A landscape with many valleys, sampled at points; each row gives a point and its height.
A ball rolls from a point to whichever of its 5 nearest points has the largest drop for the distance, and stops where none of them is lower. Distance is the straight distance between rows; heights are no part of it.
Rutis height 456: [-16   4 -13 -10   0 -15  34   3 -13  14  21 -13   9  -8  -7  -1   2  17
  25  10  -6 -11  19  28  -2]
nazu height 77: [  3  11 -18 -17  13   2  23  12 -25  -4 -20  -2  -3   7  19   0 -15  26
   2   7   3 -15  -7   7 -21]
gige height 602: [-25   9  -9  -9 -35  -2  42 -21  23  15  19 -11   5  43 -34   7   9   3
  44  -5  -6 -16   2  32  14]
pon height 385: [-14 -24  25  18 -51 -16 -16 -39  44   5  16   8 -10  23 -20  34  10  -4
  47 -14 -22 -20 -18  -5  19]
fufa height 100: [ 14 -19  14  13  -3  15 -12  20  -8  -3  -4  22  10   8   2  -9   9 -11
 -20   7   0  -2   6 -17   0]
fegub height 192: [  4  16 -10  11 -34  -5   1 -29  15   9 -35  15   3  22   1  18  11  -4
  17  -4  10   2   4  14  14]
Repop height 230: [ 18  24  -7   6 -35  -8   3 -47  15  11 -41  -1 -16  30 -24  11   6   0
  26   9  26  13  17  19  16]
tifu height 610: [ -8 -10  12   1 -23 -14  42  -7  -3  16  12 -14  -6 -20 -48  -3   3  14
  19  45 -21  14  42  53  19]
leg height 251: [ -1  21  12   8  49   6   9  -1   3 -21 -40  -9   9 -18   4  16 -20 -17
 -11 -18  23  10   7  -9 -21]
gul height 134: [ 13 -14  12   9   7  17 -14  11  13  -2  -9  27 -13  -5  22  -3  12   6
 -39  -3  27  -5   7 -10 -17]
gigo height 198: [ -1  26 -10  -7  -1  -8   3 -18   2   1 -32 -16  -8  13   8  18  -9  10
  37   2   9   8  13  14  -1]
dagif height 65: [ -4  10  -5   9  65   5   2  38  -2 -27   8  10   6 -18  27  -7   0 -17
 -43 -15   8   9  -4  -1 -12]
Kek height 178: [  3 -25   0   9 -22   7 -33  18  -6 -14  10   2   6  -4  -3  12   0   2
  35   4 -16  10   1 -14   9]
botod height 214: [  0  43 -12   0   7 -17  -9 -19  18   0 -32 -43  22 -17  16   8  -6  -4
  39 -11   0  16  12   7   5]
Nel height 463: [-24 -14  -4  -4 -37   2  23 -16   0  -8   7  -2   4  20 -31  -1   1  -1
  25  -6 -19 -10   4  20   8]
Riku height 448: [-13  -1 -11 -10  32  -3   1   7 -21 -15  23 -12   1 -21   5 -12 -20  11
  -5 -22 -12 -19  -5  -1 -16]
zogu height 411: [-21  -1 -10 -11 -15 -35 -12  -4  34   4  23 -52   4  10  -8  20 -16  -5
  49 -13 -22   2  12  14  13]
fisif height 417: [  1 -32  -4 -10  16  10  -6  29 -24   7  52  12  -5 -22  -1 -27  -9   8
 -15  -7 -44 -25 -23  -1 -11]
Mez height 236: [  5   4  12   5  36   7 -24  30   8  -9 -36  -4  10 -10  -4  -8  -5  -8
 -21 -11  12  36  20 -25  10]
memog height 179: [ 18   9   7   5   4   5  -5   1 -21   2 -33  27   7  17  21   1  -3  -3
 -30  -5  41 -13 -15 -14  -9]
raso height 282: [  0  -8  -8   8 -27  12  30  14  -8   5   4  15  14  12 -30  -4  -7  25
   6  16  -2  -2  32  16 -14]
muvi height 174: [ 12 -17   6 -11   8  -3 -16  23 -26 -11  20  27 -11  22  30 -25  -4 -12
 -24  -3 -16 -15 -34 -35  -4]
zas height 410: [-19  -1  -7  -2  36   6   5  27 -19  11   6   5  -3 -23   3 -10 -10   4
   1   0 -12  -5  11  -3 -17]
sanof height 231: [  3 -23  23  19 -32  32   9  -5  -6  13 -32  24  -5  13 -20 -13  15  14
  -5  12  17  -4  -4  -7  -1]
tiris height 232: [ 19 -13  19   5  -1  32  11   6  -4  10  -3   4  -3 -25  -7 -15  12  21
 -14  17  11  23  31   9   2]
fati height 407: [ 15  -6 -16  -6  21   8   3   5 -24  13  23  19 -10  11  33 -29  15   5
 -62   3   0 -27 -40 -11 -14]
tov height 45: [ 12   5   2 -14   0 -18 -18   9  -5 -10 -20  14   8  11  26  -6   0 -17
  -6 -18  15   0 -21 -14 -34]
dup height 413: [ 16 -20  23  17 -49 -13 -29 -25  26  -8   9  -1  -8  12 -19  13   3 -11
  54  -5  -8 -10  -6  -3  32]
gufom height 269: [ 10  28  12   8  27   3  14 -24  10 -11 -50 -24  -7 -10  -5  17  -8  18
  -5   8  20  44   2   5  -1]
morum height 306: [ -8  18  -6 -13  -1  -8  -6  -5  -6  -5   1 -33  -8 -17   1   6 -20   0
  20   4  -7   0  19  16  -7]
guv height 97: [ 18  16  10  10  15   9 -26 -16   7 -18 -37   3  17 -12  15   5 -11 -17
  14 -10  16  30  13  -4  -3]
vuk height 388: [-13  -4   0   0  37  19  33  12  -9  15  18  -8  18 -34 -11  -4  -6  19
 -24  10  -4  11  20  10 -14]
ker height 529: [-12 -20   5   6  -7 -25   6   8   9 -16  33 -37  -2 -15 -19  10 -29   6
  31   2 -51 -13  10   5  16]
loru height 296: [  7 -30  11   4  12   4 -34  46 -10  -5  44  26  -7  -9  -2 -38  -5   5
 -32   6 -16  -9 -11 -27  -3]
rap height 544: [-14 -11   8   6 -22  -2  34  -5  -8  11  17  -6 -10 -14 -33   2   9  25
  10  26 -20  -5  18  41  -7]
lamaz height 396: [ 13  -8   7 -10  29   9  12  24 -17  12  17   6   2 -10  11  -7   7  18
 -16  -7 -21 -13 -12  -4  -6]
sil height 559: [-20 -36  10   4 -26 -24 -11  -4   1  -5  45 -17   8  -8 -18  15  -9   1
  41  -9 -34 -29  -6   6  12]
Poko height 514: [-21 -22   1  -2 -30 -24   1 -21  15   2  42   4  -4  19   5  18 -13  -5
  41 -10 -29  -8 -13  18   3]
fevez height 443: [ -1 -14  27  15 -67  -1 -21 -23   6  14  -4  -2  -7  25 -34  18   5 -14
  31  27 -12  14  10 -18  26]
begud height 287: [ 22  15 -16  10 -32 -37 -36 -42  27   8 -16   3 -12  24 -20  16  21   3
  47  -4  18  19 -17 -14  16]
memon height 383: [ 14 -25  12  -2 -11 -12   1   9 -22 -13  37  28  -3   3  -1 -19  -1  18
   8 -15 -24 -38 -33 -12 -10]
Bivu height 521: [  2 -25  23  19 -59  -8   2 -29   9  12  -5   5  16  27 -41  16   6  -4
  32  20 -17   9   1  21  14]
Velom height 96: [  0 -39  14   0 -41   2  17  14 -18   6  27  32  -1   8 -15  -2  26   5
  -2   5  -6 -28  -2  -8   5]
figon height 486: [ -3  -6   7  24 -48  11   8 -30   1   1 -14   1  -9  25 -33  -5  21   6
  36  12   3  20  13   0   4]
mapit height 89: [  9  10   3 -11  -1  -5 -19 -28   5   2 -27  10   7   5  18   2   1 -27
  22 -15  11  14  -1 -19   3]
Vepo height 523: [ -5 -20  28  12 -31  -1  -9   7   8   9  14  -5  -1  12 -29   0  -2  -4
  41  19 -37  16   6  15  18]
Puvi height 460: [ -8 -11 -19  24 -52 -18 -16 -33  35  -7   0  -7   6  25 -18  18  15  14
  42   9 -23 -23   0  20  30]
Suni height 237: [ -3  21  11  23  74   4 -22   1   5 -25 -28   5  26   3  21   8  -3  -8
 -40 -17  10  49   6 -10  -7]
vub height 164: [ -4   7   0 -17   7  -1  -4  -4  -7   0 -12  13   4  18  35 -16  -6   7
 -13 -30  29 -16 -30  14 -21]
vanev height 299: [-10 -14   0  -1   4  -4  -5  23  -9   1   7 -12  -3 -17   1  -2  -8  -1
  16   6 -19 -11   1  17 -12]
kanan height 91: [ 16  11   8  19  22  20 -28   0  24 -19 -50  35  10  19  31  -1 -15 -21
 -24 -24  39  33   1 -35   2]
Zag height 163: [-11 -11  13   1  10   2 -29  36   2 -12  -2  -2  -6 -20   1  -8   0  -1
 -11   9  -7   5  19 -17   3]
tati height 508: [-10 -31  31  13 -41   3  -1 -22  31  -5  55   6  -6   7 -22  20 -12 -11
  41 -17 -40 -35   9   3  11]
bepok height 125: [ 10 -34  17   9 -24  16 -15  25   5   4   3   6   7  -7 -18   2   5   1
   7  11  -5   0  32 -29   8]
lop height 253: [  0  -5  -9  -9  48  18   1  29  -9 -11  35  -7  -4 -46  16 -24  -6   6
 -76  17  -2  17  13 -14  17]
guvit height 116: [  3  22 -20 -15  -9  -1 -10 -23  -3   1 -20   1  16  14  26  21   5  -4
  26 -27   9 -11 -14  -9 -15]
kup height 647: [-10 -28  22  19 -44  -3  39  -3   6  21  29  -9  17   2 -50  15  -3  -1
  27  15 -28   9  15  28   5]
Seva height 497: [-11 -37  34  -2 -37 -10  -1 -12  18 -18  36  11 -11   7 -21  14  -8  -2
  20  -5 -34 -29 -16   5   4]
Geru height 279: [ -6   2  -5   2  58  14   3  -5   3 -11  10   3   4 -20  -7  -5   6   5
 -56   3  18  33   0 -11   6]
Gidi height 334: [-11  21  -1  -2 -19 -18  19  -5  -6   7 -12 -28  -5 -15   0  14  -8   5
  34   0  -9  12  22  10  -2]
gizi height 262: [-19  10  -4  -9  39 -20 -10  27 -16 -13 -19 -14  11  -8   8  10 -19 -15
   2 -16   8 -10  -8   8 -32]
naru height 158: [ 16  19   3   2  -6   9  -5 -29  -3  -2 -47   9   4  11 -12  15   1  -3
  11   3  28  13  16  -5   4]
bilo height 157: [ -5  -8  11  -5 -23   2 -36  -8  10  -3  -7 -17   6   4  11  -3  -2 -30
  39 -12  -3   2   4  -4  -7]
Sebiv height 336: [-11  41 -31 -18  20 -17   3 -11   5 -15   1 -17  -4 -19  23  20 -20 -29
  22 -21   1 -10  -2  12 -20]
mev height 352: [-17   6 -17 -18  57  -5  -8  41 -26 -19 -13  11   9 -23  31   3 -13 -18
  -2 -25 -13  -6 -23  -4 -15]
Fisa height 210: [ 14   4  -8  -9  44 -10 -16  39 -20  -7  10  23   3  -9  38 -26  -4 -34
 -38  -5   4 -12 -36 -18  -3]
mep height 199: [  9   4   4   9  30  24  12  17   2   9 -12  20 -12   5  21 -11  -2   3
 -64  -1  34  10 -15 -21  -4]
Vas height 571: [-12 -26  -6   6  11   3  27   9 -19  -4  47  -5  -9 -27 -33  -7 -28  21
  -4   2 -44 -14   1  20  -9]
Por height 172: [  7  29   4  14  43   7 -10  -2   5 -18 -40 -25  16 -21   9  13  -8 -15
  -7  -6   5  47  10 -25 -11]
gazan height 228: [  7  43 -37  -1   9 -54  -7 -34  32   5 -44 -35 -14  -7   0  27   8   0
  28  14  10  32  12  10  39]
Sezil height 132: [ 10  -3  -1   4  31  11 -13  25  -7 -10 -15   0   6 -12  12  -4  -4   4
 -27 -12   9 -10  -4 -14   2]
nisep height 90: [ -4 -35   6   2  -2  18 -36  23  -1  -1  15  22   0   1  26  -8   7 -17
 -44   3  -8  -8 -35 -49  20]
suzo height 339: [-26   5 -18   0  31  -4  19   4  -5  -3  11 -25   3  -8   6  14 -14  -2
  18  -2  -6   3  -4  21 -11]
migim height 170: [  1 -13  13  -4 -32   8   4  10  -8  32 -11  10   2  -6 -17   3  18  14
  11   0  12  14  19  -6   9]
Gipod height 384: [-10  -6  14   0 -42  -8  15 -22   8  10  11   4   9  28 -15  28  13  -8
  25   3 -12 -18  -7  17  -4]
Dopa height 366: [-28  17 -46  -7  -6 -35  10 -29  11   5 -13 -26   5  11 -15  10  11  -2
  31  -1  11  -5   5  30   7]
nuzip height 351: [  2  19 -14   5 -37 -11   5 -34  13   2 -38 -16  -7  -2 -13  14  12   6
  26  20 -20  16  28  33  33]
bapin height 374: [ -1   1   6 -13  34  15  17  16 -18  -4  27  31 -10   3  57 -33   2 -13
 -44  -4   4 -19 -22  -4 -14]
zunab height 150: [  7  39   7   4  12  13  -1 -32  -1   5 -45  -1   8  -3  -3  22 -18 -16
  -3 -18  26  34   9   4 -10]
Lalad height 310: [-16  14 -23  -4 -17 -18  20 -22  18   9  -4 -17 -14  11  -4  20  -8  17
  25   5  10 -13 -10  45  -3]
Namu height 197: [ -6  -8   8   3  39  17 -30  50   5 -19  14 -11  20 -32  -2 -17  -4  -2
 -61  20  13  30  27 -28   9]
Pila height 447: [  1 -41  37  25 -70  -8   1 -10  26 -12  35   9   3  14 -29  20  -5 -16
  47   2 -24 -15   4  -3  25]
zufid height 300: [ -5   0 -31   3 -41 -19 -11 -52  31   2  -6  13  -8  50  -5  18  10   7
  50  -9  20 -12 -23   3  12]
Fizuz height 139: [ 19 -11   4  -4   0   7 -18  14 -28   7  -8  26 -14   9  37 -26  17  -9
 -19 -14  20 -25 -19 -26  -6]
duf height 207: [ 14  -9  12 -12 -40   5 -44  -4  17  12 -15  32  14   7  15   7   3 -22
  29  -5   8  -1   0 -27  -1]
pitin height 274: [  7   3  -9 -10  26  27  -9  32 -21  12  32   8  -7 -16   7 -42  10  -1
 -56  14 -14  -4  -6 -20   1]
kedeb height 293: [  1 -28  12 -20 -10   3  35  13 -20   9  36  16  -4   2 -18 -10   6  26
   5   0 -12 -25   8   6   5]
ser height 276: [  3  20  -4 -18  60  16   9  -4   4   6 -11   1  -3   6  31   4   2  -6
 -27 -24   2 -17 -20  -5 -18]
pesu height 316: [ -1   3 -25   5 -38 -24 -12 -47  29  -9  10 -15   0  22   7  26  20  -4
  60 -22   7 -27 -18  -4   2]
vibup height 286: [ -5   8  -2   4 -10 -11 -11  27  12  -8 -11 -17 -12 -13  -6  20  -6 -12
  25  21 -18  21  25   8  -5]
gek height 298: [-19  20  -9 -10  34  -7  35  10 -15  14 -12 -29   7  -7 -10   7 -12   7
  -9   4  14  -8  -3  21 -26]
lozol height 261: [ -9 -13 -14 -14 -21  -6   7  -9  -5  -2   6  -1   3  27   9   7  11  -7
  30 -15 -11 -12  -6   6 -23]
det height 609: [ -9  -8  21  17  -3 -17  15 -13  11   0   8 -29  -1  -1 -16  22  -9  11
  27  18 -38  11  26   1  -4]
zuz height 327: [-11   7  -1   1  41   6  10  32  -2  -4   3 -18  -3 -31 -16 -11  -7 -13
 -20   8   2  24  16  -4 -14]
regip height 123: [  7 -18   6 -12 -15  11  -2  27 -26   4   6  22  -5   8  25 -22  11  -9
 -27  -2  -2 -10 -22 -12   1]
kere height 194: [  4  23  17  11  -5   9  18 -33   5  15 -43  -7   0  16  -3  16  -2  10
   6 -10  36  27  19  15 -11]
gamu height 370: [ -3  18  23   1  52   9  12 -25   3  -2 -35 -17   0  -3  -8   5  -8  29
 -31 -14  35  26 -13   6  -5]
niz height 229: [  0   3 -12 -22 -21   8  25   2 -17  18 -21  15   2  22  13   7  15  26
 -11  -8  23 -30 -24  -3 -24]
Lozu height 329: [  4  -1 -13 -16  29   4  27   0  -7   1   8   2  -8 -16  19 -26  -9  12
 -40  14   4  -6 -13   3 -34]
ruk height 114: [ 11 -16   2  31  21  12 -18  22  27  -8 -18  23   1  12  38   2  12 -24
 -52 -15  25  17   2 -48 -11]
leru height 473: [ -8 -15  12   2   4  -5  23  11  -7   2  15 -16  -2 -40 -28 -14  -7   9
   5   9 -26  14  24  25   1]
zedo height 200: [ 18   2   0  15   3  25  -4  38  -6  14  23  24  -6   9  18 -23   7  -4
 -79  26  20   6   1 -40  11]
retag height 175: [ 13  33 -21  -6 -28 -43  -2 -48  12  20 -31 -18 -11   1  -7   8  10   5
  22  20  -1  24  11   2  40]
fupa height 208: [  2  19   2  -3  17  -8 -18  10  11  -8 -19 -29  -2 -11  -2   7   5 -13
  18  14   0  15  18  -2   3]
Fivu height 255: [ -1   8  -2 -22 -10  10  28   8 -21  -1  -1  12   0   5 -21 -14   5  18
   2  10  11 -41  -4   7 -11]
nesi height 330: [-10  -8  -7   9 -41 -12  -8 -47  27   4  18   4  -8  42 -18  10  14   0
  23 -19  12 -27 -21  -8   8]
mibe height 360: [  6  36 -41   4 -11 -28  19 -44  19   3 -18 -38  -2  20 -22  27  20   0
  32   8   0  -2 -12  40  21]
gasi height 127: [  8  21 -10  -8 -31 -18 -10 -30  23  20 -20  -9   7  -7   0  -2   2 -10
  50  17   1  22   5   4  18]
tiru height 224: [  5  -6  13  11  18  22 -19  38 -14   0  33   8  -8 -27  10 -26   5  -4
 -58  12 -10   7   2 -18  15]
tek height 264: [ 27  21 -17  10 -61 -18 -10 -33  14   6 -31  -7 -13  29 -29   6  11  12
  39   6  25   8 -10  30  39]
nudam height 307: [  4  24   6   0 -40 -21   2 -25  30   9 -15 -28  -6  -8 -14   7  14 -12
  52  18 -27  20  31  10  41]
gafi height 120: [  7 -28   7   3 -20   1 -21  27  -3   0  -1   9  -3  -7  10  -1  -2 -11
  -5  -7  -8 -15 -11 -31  -9]
Pib height 68: [ 18   4  -5 -11  51  32   9   7 -15  -4  36 -11  -5 -21   3  -3  -1  18
 -87 -11   4  11  -7 -10  -4]
kar height 294: [ 11  15 -30  -1 -52 -29   3 -42  26   7 -16  -7 -10  49 -23   8  27  16
  30   5  10   5  -6  19  29]
nosob height 154: [ 10  27  -5  10 -12   6   3 -19 -13  -7 -43  25   1  31  21  10 -15 -13
  12  -9  26 -20   0  -3 -20]
Sifu height 518: [ -3   2  24   3 -21   6  36  -5   5  10   5  -3  -2 -33 -39 -11  12  16
   9  19  -7   9  36  20  10]
gal height 301: [ -4   4   1 -12  22   7   8  19  -9   2   6  -2  13   3  18 -14 -10 -23
   0 -22 -24 -20 -23 -14 -13]
pabif height 235: [  0   9  18  10  44  18  -2 -10   1 -24 -38  -2   1 -11  25  16   3  -3
 -46 -22  43  34  -7 -11 -11]
Dav height 315: [ -5  12  22   0  73  26  -4 -21  -8 -16 -42  -9   9  -9  19  35  -9   0
 -38  -9  31  50  -1  -8 -21]
bek height 222: [  4  -8   3  -6 -31  10   5 -18  -9   2 -13  24  -1  26  -3   0  22   7
   5  -4  31  -9   1  -8 -21]
dos height 464: [-26  -3 -36   6 -31 -25  24 -26  22  -6  13 -40  -4  25 -15  17  -6   9
  42   8 -23  -8   2  55   6]
gef height 281: [ 22   8 -20 -12  -2  32   5  10 -28  17  56  28  -2   7  16 -37   2  -3
 -66  19   6 -15 -14 -28   6]
kile height 338: [-16   3 -22 -11 -30 -27   3 -32  12  10  16   0  -5  42 -12  12  16  -3
  43 -15   3 -12 -33  29  -4]
vek height 260: [ -8  -7   5   6   8 -19 -15  30 -13 -23  29  -7  -7 -18   6 -16 -15  -2
 -14   7 -21 -15   2  -7 -12]
Raz height 217: [ -8   9  -3   3  44  23   8   6   1  -4 -31   8   9   5   7   9  -9  16
 -35 -10  27   6  -2  -9 -20]
kel height 121: [  9   2   2  -9 -21   0 -18  -8   3  -4 -33   0  17  -1   0   1   3   0
  26   5   6  17  16  -6  -4]
dev height 412: [ -4  11   2 -11  58   8 -19  41 -36 -24  27  -3 -17 -27  19 -30 -23   1
 -20  -8 -19 -14 -32  -4  -8]
kisi height 356: [-18  27 -29 -16  64   0  -7  12 -17 -13 -11  -7   8 -21  30  11 -22 -14
 -29 -40  17   7 -16   4 -28]
Lavu height 305: [ -1 -26  11 -11  38   9  -9  23 -29  -6  34  16 -12  -3   8 -20  -8  -2
 -17  -9 -27 -15 -30 -18  -9]
Pom height 239: [  4  20  -5 -18  53  13  -3  35  -4  -4  12   6  -9 -18  32 -12  -6   1
 -58   1   3  -3 -10 -14  -1]
Zino height 504: [-20  -2  -4   8 -20 -12  27  -8  -6   1  19 -12   1  13 -14  10 -12   2
  40   7 -13 -22  -1  19 -19]
Kunul height 135: [ -5  17 -14   6  19 -14 -18   1  13 -16 -28 -11  21   1  -2  -1 -16 -14
  13 -18   4  16   5   1  -7]
balid height 187: [  6  -5  10  24  32  18  -1   7  -3  -4 -24  11   5  10  23   8   1   7
 -57 -22  36   9 -12 -10   3]
nepon height 248: [-14   4   2   9  39   3  -9  32 -10   0  31 -11  -6 -41 -11 -19 -23  14
 -40   3 -10  10  19  -4  -3]
Dok height 337: [  4 -26  -7  -2   8   7 -34  30 -21 -10  54  10 -20  -2  20 -36 -15  -5
 -58   1 -30 -27 -40 -37  11]
Bedi height 126: [ 10   4   8   0  35   9  -9  17   0 -15 -10  16  12   4  32  -4  10  -4
 -38  -1  16  -9 -29 -10 -12]
Tasoz height 111: [-17   2   0  -4  44  -5 -25  34   3  -5 -12  17  -8   0  37 -14   2 -16
 -23  -8   3  25  -6 -28  -9]
Tus height 92: [  8  13  -3 -18  45  -2 -19  13 -11 -17 -41  -5   6  11  24   0  -3 -23
 -15 -34  18   3 -21 -17 -10]
molos height 177: [  1   1 -11   1 -23   9   0   1  -1   2  -7   9   1  12 -13   5 -11  10
  20   7   2 -10   9   2   8]
Nimel height 318: [-27   7 -18  -5  57  14 -12  40 -17 -18  28  -5 -21 -25  15 -17 -13   1
 -74   5 -10  21   1 -15  -1]
lopul height 267: [  7  -8  22  -1  20  15 -12   7 -15 -16 -37   6  14 -11   1   1  -5   5
 -31   1  31  29  16 -14   2]
zudop height 331: [  5 -11   8 -10  29  19   4  28 -14  -2   6  -5   1 -31  -8 -28  11   4
 -42  16  16  19  -6  -1  -4]
paza height 218: [  0  24  -8  -7 -42 -15   6 -31  17  10 -19 -10   1  22  -5  18   9  10
  39  15  -5  10  21  12  23]
Fezi height 324: [ 12  -4   6  14  41  40  -3   6  -4   6  36  -7 -18 -51 -10  -2   2  11
 -81  20  26  23  19 -10  16]
fufo height 265: [  6  -5  18   7  -4   9   8  11  13  -1 -29  23  -1 -10 -15  -3   1  14
 -34  15  27  25  20 -12   3]
vor height 554: [ -7 -32  21  20 -37   5  15  -3  -5  22   7   5   1 -23 -23 -20  16   6
  21  24 -14   4  32  22  -2]
feme height 160: [ 19  11   3   9 -33 -12 -35 -22  15  -4 -16   2  13   5  -2  -1  -3  -7
  53  17  -2  16   9 -15  17]
meru height 105: [ -2  19  -7 -15  29   4  40  -2 -23  -1 -24  16  -9   5  13  -4   2  11
 -23 -15  29 -29 -22  27 -38]
fipuv height 137: [ -1   5   1  10  38  17 -12  30  11  -1  18  -3   2 -24   4  -3   7   5
 -59   6   8  20  19 -25   7]
befat height 227: [  1  -2   8 -19  -9  -2  15  -5  -4   5   0  10   3  18  11   7   9   4
  23 -25  27 -13  -2  21 -21]
leba height 596: [-23 -29  29  17 -24 -15  -4 -12  16 -15  23 -17  15   7  -8  16  -3  -4
  46   7 -50 -20  -6  16  30]
burad height 72: [ 15  22   1   3   8  -4 -17 -13   0 -17 -49  19  12   1  34   1  -2 -36
   3 -26  28  12  -3 -21 -11]
sevo height 482: [ -6  -5 -26 -10  35   8  24  23 -15  15  33 -11 -11 -34  -9 -11  -2  26
 -46  11 -18 -14 -19   7   0]
sosot height 466: [ 12   5  -4  -5 -39 -10 -21 -44  16  -7   0 -14  -4   9 -25  14   3  -6
  55  11 -33 -10  10  15  49]
Pemoz height 295: [  9 -18  15   1  44  32  12  12  -9   6  23  -3  -6 -40   0  -2  10  29
 -39  12  16  15  36   0   3]
vibed height 244: [  6   8   8 -23 -18 -22 -13  -4   8  10 -11 -26   5   2  -6   4  -2  -7
  53  -2 -18  22  10   4  34]
Gof height 465: [ 10  23  27   2 -11   4  20 -22   3  14 -25 -11   2 -22 -40   8   6  22
   6  16 -10  14  34  29  -8]
sut height 380: [  9 -28   2  -4  -4  14  11   0 -30  13  32  10 -11 -10  -2 -21   7  11
 -13  14 -17 -26 -14   2  -9]
mag height 233: [  6   5  17   4  26 -15 -19  30  19 -17 -17 -26  20 -26   2  -6  -5   3
  -1  26 -13  22  36 -14  -3]
vupan height 705: [-11  -8  -1  -6 -25 -23  17  -5   3  10   7 -23   6 -12 -35   9  15   1
  35  34 -32  27  37  30  17]
Linek height 257: [ -1 -33  13   0 -25  -6   4  23  -5   8  15  15   1 -11 -18 -19   5   5
   6   0 -24 -26  -5   7   4]
fipe height 312: [ 18  32   2  -2  -2  -7  -1 -20  17   0 -46 -32 -10   1 -17  18   1  -4
  32   8 -13  34  23  15  14]
petir height 122: [ 21   2 -21 -26  10  -5  -1  20 -17   6  -7  16  -7  19  47  -2   4 -34
  -9 -28  23 -12 -33  -6 -14]
guk height 340: [  5  19  -9   8 -37   5  34 -38  10  12 -22 -12  -1  17 -11   7  13  12
  32   9  -2   8  34  44   3]
deno height 390: [-13  20   1   6 -11  -5  33   4   5  17 -21 -32  -6  -8  -8  11 -11  13
  22  17  -9  22  34  26  -3]
pipoz height 430: [  5   6  -9  -1  64  11  25  13  -4  13  34  -7 -11 -34   0 -33  -6  10
 -44   6   7   7  -6  -9  -8]
Rul height 539: [-14 -26   3   9 -35 -13  37 -10   4  15  46  16   3  22 -26   1  13  14
  34   4  -7 -38 -21  25  -8]
nes height 159: [  3 -23  15   3 -14  -6 -34  12  -8  -9   8  12   8   4   9 -16   4 -20
  20  -3  -7 -24 -17 -15   4]
lud height 128: [ 12 -17  12  12 -14  16  10  26   7  21  14  26  -1 -17   1 -10  11   7
 -26  29   4 -15   6 -24   5]
kevad height 308: [ -4  44 -29   0   0 -12  11 -40  26  10 -37 -56 -19  -3 -12  24  11   4
  30  10  -1  22   7  30  28]
lapeb height 280: [-16  10 -19   4 -38  -9   7  -7   5   7 -11 -21  19  12 -10  20  -9  10
  39  20  -1 -18  14   2   8]
Masem height 83: [  7  -8 -10 -21  -1   2 -24   6   8  -6 -13   3  17   7   8  -5   2 -29
  14 -31  15  -4  -2 -19   2]
Zedi height 161: [-10   9 -10 -12 -33  -2  -9 -19  -6  -5 -19  11  10  33   6   0   8  -3
  20  -6  28 -11  -7  15 -18]
Fezel height 60: [ -1   2 -13 -19  14 -11 -10  20 -11 -13   9  -5  10   7  10   6 -14 -22
  21 -14  -7 -11   1   5 -12]
gilok height 346: [-14  10 -14  -7  70   8  13  20 -15  -7 -10  -3  11 -27  13   0  -8   3
 -35 -13   6  -5 -13  -4 -14]
gol height 34: [ -9 -10   4 -10 -36  -7  22 -11 -20  -1  16  24   3  32  13   3   6   7
  28 -11  12 -45 -24  12 -17]
gilem height 451: [ -9 -12  22   3 -59   0  -1 -10  16   3  12   2  14  13 -29  20  -2  -1
  29  -1   2   3   0   0   5]
Sapi height 136: [ 22  24 -28  -9 -18  -7 -31 -23   1  -2 -21  24   4  10  19  14 -13  -9
  20 -23  28  -7  -7  -4 -19]
zapig height 527: [ -5 -39  -8   6   2  -8  24   2 -19   6  47   0  -8  -1 -22 -12 -13  17
  16  -9 -35 -24  -4   7 -22]
lem height 149: [ 20 -15  11   4  25  32 -14   7   1   2  15  18  -4   4  27 -14   5   0
 -74   2  30  13  11 -24  11]
kud height 152: [  0  30 -12   5  -1  -1   0 -13   3  -8 -19 -14  -8   4  15  20   4   0
  13   1  19   4  -2   0 -25]
Milon height 285: [  7 -13  -8   2   3   5 -23  31 -23  16  51  18 -21   0  15 -36  -6  -2
 -66  11  -8 -14 -18 -40  18]
Lasa height 242: [ 19 -14   3 -12  -1  32  -1  23  -7  22  38  48  -9   5  19 -32   6  -3
 -63  22  -1 -10  -9 -30  16]
pimu height 543: [-14 -24  18  15 -61  -6  16 -31  29  -3  51  22  -5  29 -29  11  -5   0
  30   0 -18 -44  -8  11   8]
sili height 425: [ 21  -3 -20   0  12  15  -7  25 -12   6  61  20 -15 -11  13 -53  -9  -5
 -40  11 -25  -3 -52  -8  11]
rabit height 78: [  6  -1   0  -5   7  -3 -13  28  -7  -6  -9  22   7   1  26  -9  12 -12
 -30 -14   2 -10  -5 -21   2]
Vedu height 245: [  1  17 -15   5 -33   0  19 -27  13   8 -13  -6  -2  26 -18  15  17   0
  33  -9  21 -11   5  21  -6]

Where does a ball stop that starts at each point below?
gef -> rabit
pon -> gasi
nosob -> tov
dos -> tov
Nel -> tov

Call two points neighbours if one is among the 5 nearest of the other. Go from one point of each pair to the other, from neighbour to neighbour, staying as low as possible. Name the highest point that can't be avoided.
gol / Velom -> Zedi
Pib / gasi -> Pom
rabit / gasi -> feme
tov / Velom -> lud
dagif / rabit -> Tasoz
Fezel / fipuv -> lem
tov / Fezel -> Masem
